Points, in no order, along strands that fork, close into loops and pass close to each other.
In the rows, 128 means zero.
Points whose rows are less than 117 apart are linked; no others are.
K_236: [147 182 123 111 171 160 155  63  99 126 191  87 105 116  88 108 107 103
 168 157  94  86 139 130 114 143 164 125 125 161 190]
K_496: [130 139 146  37 107 123 167 102 106 177 151 107 138 135 117 151 101 132
 116 126 132 166 105 107 148  96 152 146 149 112 145]
K_105: [149 139  96 148 153  97  99  96 100 177 110 135 144 146 183  93 124  79
 126  92 140 104 165  96 163 129 145 140 167 125 138]
K_207: [ 92 110 150 137 150 149 103 156 128 132  47 128 169 107 131 156 136 175
 109 153 126 171 111 128 154 161  98 151  86 122 134]
K_232: [166  88 140 169  91  99 116 193 192 124 113 154 118 175 116 113 146 151
 139 148 157 140 128 159 133 102 119 122 145 101  79]
K_445: [110 140 117 191 159  98  86 147  88 139 123  87 168 130 171 117  96  81
  72 119 130 136 130 120 136 136 167 126 116 145 106]
K_687: [137 146 103 104 139 111 115  93  84 192 113 108 173 143 154 114  90  85
 126 110 133 127 140  82 154 134 156 153 140 135 150]
K_12: [158 102 140  65  82 112 144 149 134 162 153 110 141 160 101 163  83 168
  98 139 152 201  96 111 133  81 132 111 122 102 105]
K_355: [136 140 168  87 102 123 160  98 142 107 156 116 129 138  86 153 144 131
 136 105 148 133 130 130 120 103 163 108 148 102 138]
K_957: [147 105 139 124  96 111 103 141 116 148 117 109 159 176 110 136  90 136
  67 150 158 168 134 148 115 109 166 137 139 107 107]
K_761: [112 126 136 213 116  90 128 155 164  96  87 137 144 127 144 142 128 118
  97  96 111 113 132 134 150 131 112 137 115 147 101]
K_244: [155 147  91  52 184 173 167 101  88 122 142 119  74  85 154 142 125 148
 210 118  94 112 110  94  95 100 148 117 144 107 120]
K_983: [110 123 157 124  98 106 173 121 149 109 124 129 146 120 101 138 147 145
 138  99 133 135 130 131 117 107 134 135 135  92 130]
K_616: [158 161 117 116  97 139  78 110 139 159 150 192  63 124 130 120 188  93
 146 115 167 104 163 135 158 150 113 108 214 137 154]
K_77: [109 111  89 164 137 140 168 127 100  81 118 154  91  95 151  90 158 184
 154 115  91 102 111 142  72 117 115 119  79  72 156]
K_213: [136 156 131  28 135 154 152  60 122 149 160 130 112  99 125 150 147 118
 196 138 128 141 121  86 157 114 156 135 175 125 177]
K_365: [ 93 121 116 117 130 122 149 151 151  82 164 135 112  82 135  88 130 104
 148  60 141  50 134 109 113 137  79 120 143 184 100]
K_809: [160  97 142 187  69  82 114 176 196 107 116 174 116 169 133 117 152 136
 130 169 138 113 122 165 134 113  89 145 141 106  68]
K_801: [115  94 159 230 107 108  73 147 153 116 111 151 166 153 154 156 111 132
  83 195 116 155 144 176 148 152 124 157 121 133  98]
K_644: [125 125 111  91 175 180 125 174  85 150 113  81 129 105 106 127  91 128
 103 135 110  97 115 104  71 165 151 154 107 159 106]
K_439: [117 129 100  84 181 160 111 162  87 164 131  82 156 115 118 105  82  85
 121 118 126 100 112  88 124 155 154 162 117 170 118]
K_366: [144 144  68 166 139  97 109 131 118 138 131 141  95 114 196  97 119  76
 121  70 136  73 173  93 183 144 102 122 176 178  92]
K_692: [116 159 136  37 153 149 177 119  92 177 127 119 119 112 134 133 108 149
 138 117 110 150 101  99 128  94 147 152 144 139 146]
K_225: [145 174 123 104 181 166 164  98 100 136 154  77 116 108  85 122  98 106
 158 136  95  78 137 121 101 153 172 135 114 172 167]
K_427: [150 150 123  97 119 139 115  62 138 103 228 107  85 139  99 137 152  82
 169 141 164 116 138 130 136 133 151  70 139 100 173]
K_414: [ 71  76 147 174 152 150  80 172 151 103  92 106 144 117 138 142 138 113
  88 123 108 128 126 133 140 183 100 136  70 174 119]
K_504: [105 141 122 118 145 146 173  92 117  78 145 144  91 105 131  85 161 177
 166 109 111 104 104 159  90  93 135 118 111  72 169]
K_426: [105 105 105  80 144 149 145 152 135 105 160 147 115  70 132  79 139 101
 187  59 154  63 132 113 103 143 115 133 159 150 102]
K_823: [105 149 135 153 154 135 171 145 134 110 131 108 135 106 105 118 128 109
 131  81 123  89 133 115 110 140 142 117 110 159 135]
K_416: [167 169 127  97 126 161  98  56 124 126 172 146 116 100  91 170 135  84
 196 143 122 123 136 115 153 155 163 113 166 130 192]
K_321: [136 112  90  73 165 176 171 130  99 116 137 129  94  81 148 110 138 138
 199  87 124  94 116  93  74 110 134 114 136 111 110]
K_447: [ 86 138  86 205 138 123 175 148 140  71 130 151 115  99 142  78 147 157
 139 137  86 100 118 152  88 144  51 130  68 145 144]
K_821: [131  94 153 201 111 112  74 171 135 124 109 141 152 187 149 109 116 145
  78 164 134 155 130 187 132 113 142 150 142 127  89]
K_716: [191 112 119 137 122 116 138 178 161 138 128 117  83 169  96  99 132 150
 154 123 181 156 154 142 136 114 155  70 129 105 110]
K_529: [111 112 168 168  74  94 139 142 178 103 111 141 161 136 107 140 142 133
 135 141 124 139 120 159 126 124 102 151 114  86 125]
K_582: [121 149  91  86 160 129 130 119  82 180 107  99 171 123 133 117  87  97
 128 117 128 130 115  75 144 138 157 157 131 146 136]
K_788: [ 90 135 150  97 153 154 139 151  99 146  70 126 153 107 130 149 121 176
  93 131 121 162  98 112 125 121 122 147  97 123 133]
K_817: [111 121 132 115 152 176 146 160 107 125  70 121 119  99 117 142 141 178
 125 118 107 125 112 112  77 135 123 135  94 123 128]
K_712: [105 143 172 188 125 129 149 129 142 107 125 105 155 130  90 150 111 125
  93 151 107 133 150 162  96 140 132 138  87 152 137]
K_253: [172 173  99 130 105 138  79  98 116 152 145 202  80 110 120 155 168  78
 162 104 151 107 151 146 156 157 128 106 217 145 157]
K_261: [180 172 108 124 103 151  85  78 123 134 155 189  98  96 103 176 152  66
 188 120 133 118 142 134 150 154 147  96 196 133 165]
K_448: [108 128 142 242 103  99 121 131 176  92  92 149 139 136 145 165 137 112
 115 156  82 132 125 165 149 155  79 148  99 165  93]
K_803: [ 79 133  96 210 134 130 152 143 161  75 118 145 124 116 141 109 153 136
 144 155  75 105 115 157 108 166  31 126  54 168 133]
K_137: [114 126 128 107 127 113 134 105 162  42 220 115 108 143  78  97 144 137
 143 137 143 121 111 161 130  94 146  87  86  74 160]
K_450: [ 90 116 136 155 162 116  76 164 108 117 105 101 176 120 156 137  98 103
  79 106 129 130 115 101 132 135 157 128  92 145 108]
K_57: [202 110 137  91 104 130 117 143 154 131 148 113 100 180  87 140 127 138
 123 123 180 145 148 136 127 102 168  58 147 109 108]
K_141: [114 113 180  89 115 144 166 120 139 116 102 153 126 122  94 141 162 195
 152 130 110 160  82 147 115  87  90 134 105  79 144]
K_39: [117 125 124 126 109  82 109 114  82 174 108 107 164 161 180  94 113 111
  94 127 157 173 133 123 138 100 135 149 157  78 117]
K_3: [159 140 130 139  92 104 136 132 147 131 150 139  99 155 141 100 160 117
 117  94 158 112 187 154 152 126 121 118 194 114 107]
K_394: [152 153  84 147 139 104  84 101 112 167 121 167 111 138 199  85 145  88
 123  87 143  89 178 104 187 130 126 134 191 145 132]
K_218: [155  97 115  78  93 110 121 100 122 192 146 138 111 169 147  97 137 109
 128 121 167 145 174  88 161 112 139 130 160  89 137]
K_872: [143  89 145 164 105 111  75 147 124 131 103 130 160 183 133 124 103 147
  66 147 157 162 126 176 114  96 157 136 143 119  98]
K_495: [118 162 131 150 147 123 185  96 131 119 157  99 135 104 105 111 130  97
 147  91 129  99 160 129 118 137 143 118 130 150 154]
K_198: [114 136 147 102 147 118  94 121  97 134  82 130 197 145 139 172  87 143
  67 111 138 159  72 121 116  81 136 117 107 145 126]
K_797: [165 100 115  73  85 111 141 136 131 169 146  82 119 174 103 137  82 145
 105 142 158 186 112  95 127 106 151  96 128 102 113]
K_73: [125  92 170  82  85 126 141 141 143 140 124 137 153 142  82 176  99 178
 110 161 140 197  83 127 131  93  99 130 107 100 126]
K_41: [114 143 151  72 150 156 153 149  86 156  84 144 136 110 139 171 117 194
  93 119 115 170  88 114 118  82 102 145 101 121 139]
K_430: [101 143 158 152 134 155 138 140 121 130 115  90 156 114  85 143 100 139
  80 153 119 136 135 144 102 155 157 158  88 154 140]
K_222: [127 145 135 223 145 112 104 161 121 103 106 139 111 154 197  97 116 121
  54 122  90 130 131 166 153 106 141 126 144 186  65]
K_480: [122 139 129 218 164  99  94 148  95 131 122 101 140 149 186 100 105  88
  61 126 113 130 151 143 149 127 155 116 137 166  89]
K_869: [110 100 143 129 153 148 106 132 134 135  49 135 172  97 133 154 143 187
 130 196 128 163 130 152 157 189  97 165  92 132 135]
K_597: [139 114 116 105  97  94 119 107  97 190 116 120 141 173 167  96 131 104
 100 120 158 154 153 111 150 106 131 153 162  79 134]
K_457: [111 116 142 155 145 133 124 119 151 127  81 136 151 107 119 149 156 169
 166 212 118 142 137 182 120 201  79 156  79 123 147]
K_931: [ 86  87 138 159 168 175  92 170 129 108  90 107 133 107 118 141 139 135
  94 135 109 114 139 129 100 190 102 146  64 165 115]
K_193: [116 151 122  98 125 128 143  68 132  80 225 108 100 121  99 107 154 115
 161 131 153 104 136 155 131 114 151  94 132  98 178]
K_64: [ 97 119 128 149 144 126 139 160 162  83 141 122 132  94 115 123 128  96
 127  61 129  65 132 111 119 135 109 108 119 183  99]
K_881: [170 138 126  97 100 123 103 133 144 147 150 164  72 161 123 104 180 112
 135  99 190 117 173 142 162 136 121  98 199 122 125]
K_554: [ 97 125 136 192 124 115 132 113 172 120 132 149 167 121 126 142 168 140
 168 225 108 130 131 183 125 193  67 155  76 138 152]
K_128: [165 124 151  54 102 133 132  96 140 128 177 117 109 151  91 171 143 118
 146 116 169 144 134 123 134 105 171  68 158 101 132]
K_299: [127  98 153 198  72  83 122 152 199 125 129 156 156 142 137 150 146 121
 144 192 127 121 119 150 126 148  75 158 123  94 101]
K_710: [ 98 118  75 194 135 127 165 136 120  81 124 161 105 100 145  84 160 175
 146 143  76 102 113 171  82 132  80 123  60 104 165]
K_449: [174 101 121  75  85 117 127 105 132 187 158 101 103 177 117 121 117 124
 129 132 155 150 158  78 143 123 158 113 145 102 137]
K_828: [122  98  93  85 152 161 152 142 111 113 158 143  98  63 149  83 146 119
 205  77 135  60 135 107  74 136 119 118 146 129 105]
K_721: [152 161 110  29 173 164 177 109  89 172 127 120  86  95 148 141 116 151
 176 130  85 136 100  91 120 101 147 144 157 138 139]
K_277: [125 143  89 161 133  84 115 150 132 113 117 130 115 117 191 108 126  95
 104  49 138  94 156 106 167 122 130 128 166 157  86]
K_953: [119 133 159  79 141 160 180  97 103  95 129 141  94 115 116 116 161 189
 159 124 103 132  90 137  92  81 120 129 118  62 153]
K_772: [117 134 154  94 114 113 119 119 103 150 107 119 188 154 125 164  86 154
  70 127 147 181  92 129 120  87 140 133 137 118 125]
K_424: [164 134 121  22 112 134 108  63 118 176 164 157 125 128 127 162 128 112
 171 160 120 149 137  63 175 113 145 144 178 124 182]
K_420: [149 160 118  99 114 167  76  46 128 105 221 143  84 117  96 159 144  67
 200 168 141 112 128 120 136 147 148 106 167 107 199]
K_727: [100 106 126 156 160 173 133 174 109 111  87 103 117  98 117 125 144 147
 116 134 111 111 141 122  75 172 106 143  69 133 123]
K_79: [ 92 145 114 227 128 104 155 117 173  88 116 154 151 129 140 143 142 112
 139 175  76 126 116 156 137 171  35 134  75 183 118]
K_980: [107 114 162 206 103 123 123 144 155 116 137 126 165 146 100 157 101 120
  88 187 117 154 161 162 118 150 126 153 105 135 105]
K_33: [137 167 120 102 163 174 160 133  94 137 128  81 115 106  93 125  98 128
 132 133  98  93 121 117  80 154 167 141 109 154 147]
K_119: [125 126 125 237 119  96 103 164 144  86  97 147 114 146 190 122 124 119
  69 115  89 126 125 141 166 127 115 133 123 179  60]
K_38: [161 136 120  18  99 122 131  68 119 201 168 123 130 146 128 138  95 122
 137 153 110 154 118  76 155 110 143 145 154 132 164]
K_747: [118 101 188  82 102 136 157 126 148 121 126 133 129 134  67 156 133 181
 138 156 110 172  76 137 109  92  98 125 105  85 133]
K_110: [118 136 114 170 118  88 121 158 149  98 100 137 135 116 170 127 134 107
 102  54 137  93 134 114 159 117 136 116 142 141  92]
K_43: [182 109 118 137 116  96 133 200 172 141 100 133 102 177 110  84 129 166
 138 129 178 157 137 141 145  98 139  97 143  96  90]
K_356: [ 92 105 135 131 157 129  62 146 107 117  71 109 190 128 141 155  96 134
  71 121 133 157  90 104 131 131 141 115  92 156 116]

A fork is a point with three links, a tip a point with one. Leave the first point through the second and follow the links. Name the first fork or tip that comes.
K_261; K_253 -> K_3
K_420; K_427 -> K_137
K_496; K_38 -> K_213
K_504; K_77 -> K_761
K_244; K_321 -> K_495
K_788; K_817 -> K_414

A piece is all that can be reached along the links. How many separate loops has the piece of each point below (a circle has one, a figure eight two, a Y none), and how many tips (points with one link)?
K_253 -> loops 0, tips 2
K_64 -> loops 0, tips 2
K_394 -> loops 0, tips 3
K_809 -> loops 1, tips 0
K_869 -> loops 0, tips 3

A tip is a point with one link. Name the tips that can be reached along the links from each point below, in the order of the rows.
K_105 -> K_236, K_39, K_430
K_823 -> K_213, K_495
K_817 -> K_414, K_41, K_554
K_416 -> K_137, K_3

Name the points in between on the shortest way along the links from the first point to the second, in order.
K_828; K_424 -> K_321 > K_244 > K_721 > K_692 > K_496 > K_38
K_414; K_207 -> K_931 > K_727 > K_817 > K_788
K_277; K_236 -> K_366 > K_394 > K_105 > K_687 > K_582 > K_439 > K_644 > K_33 > K_225
K_73; K_953 -> K_747 > K_141
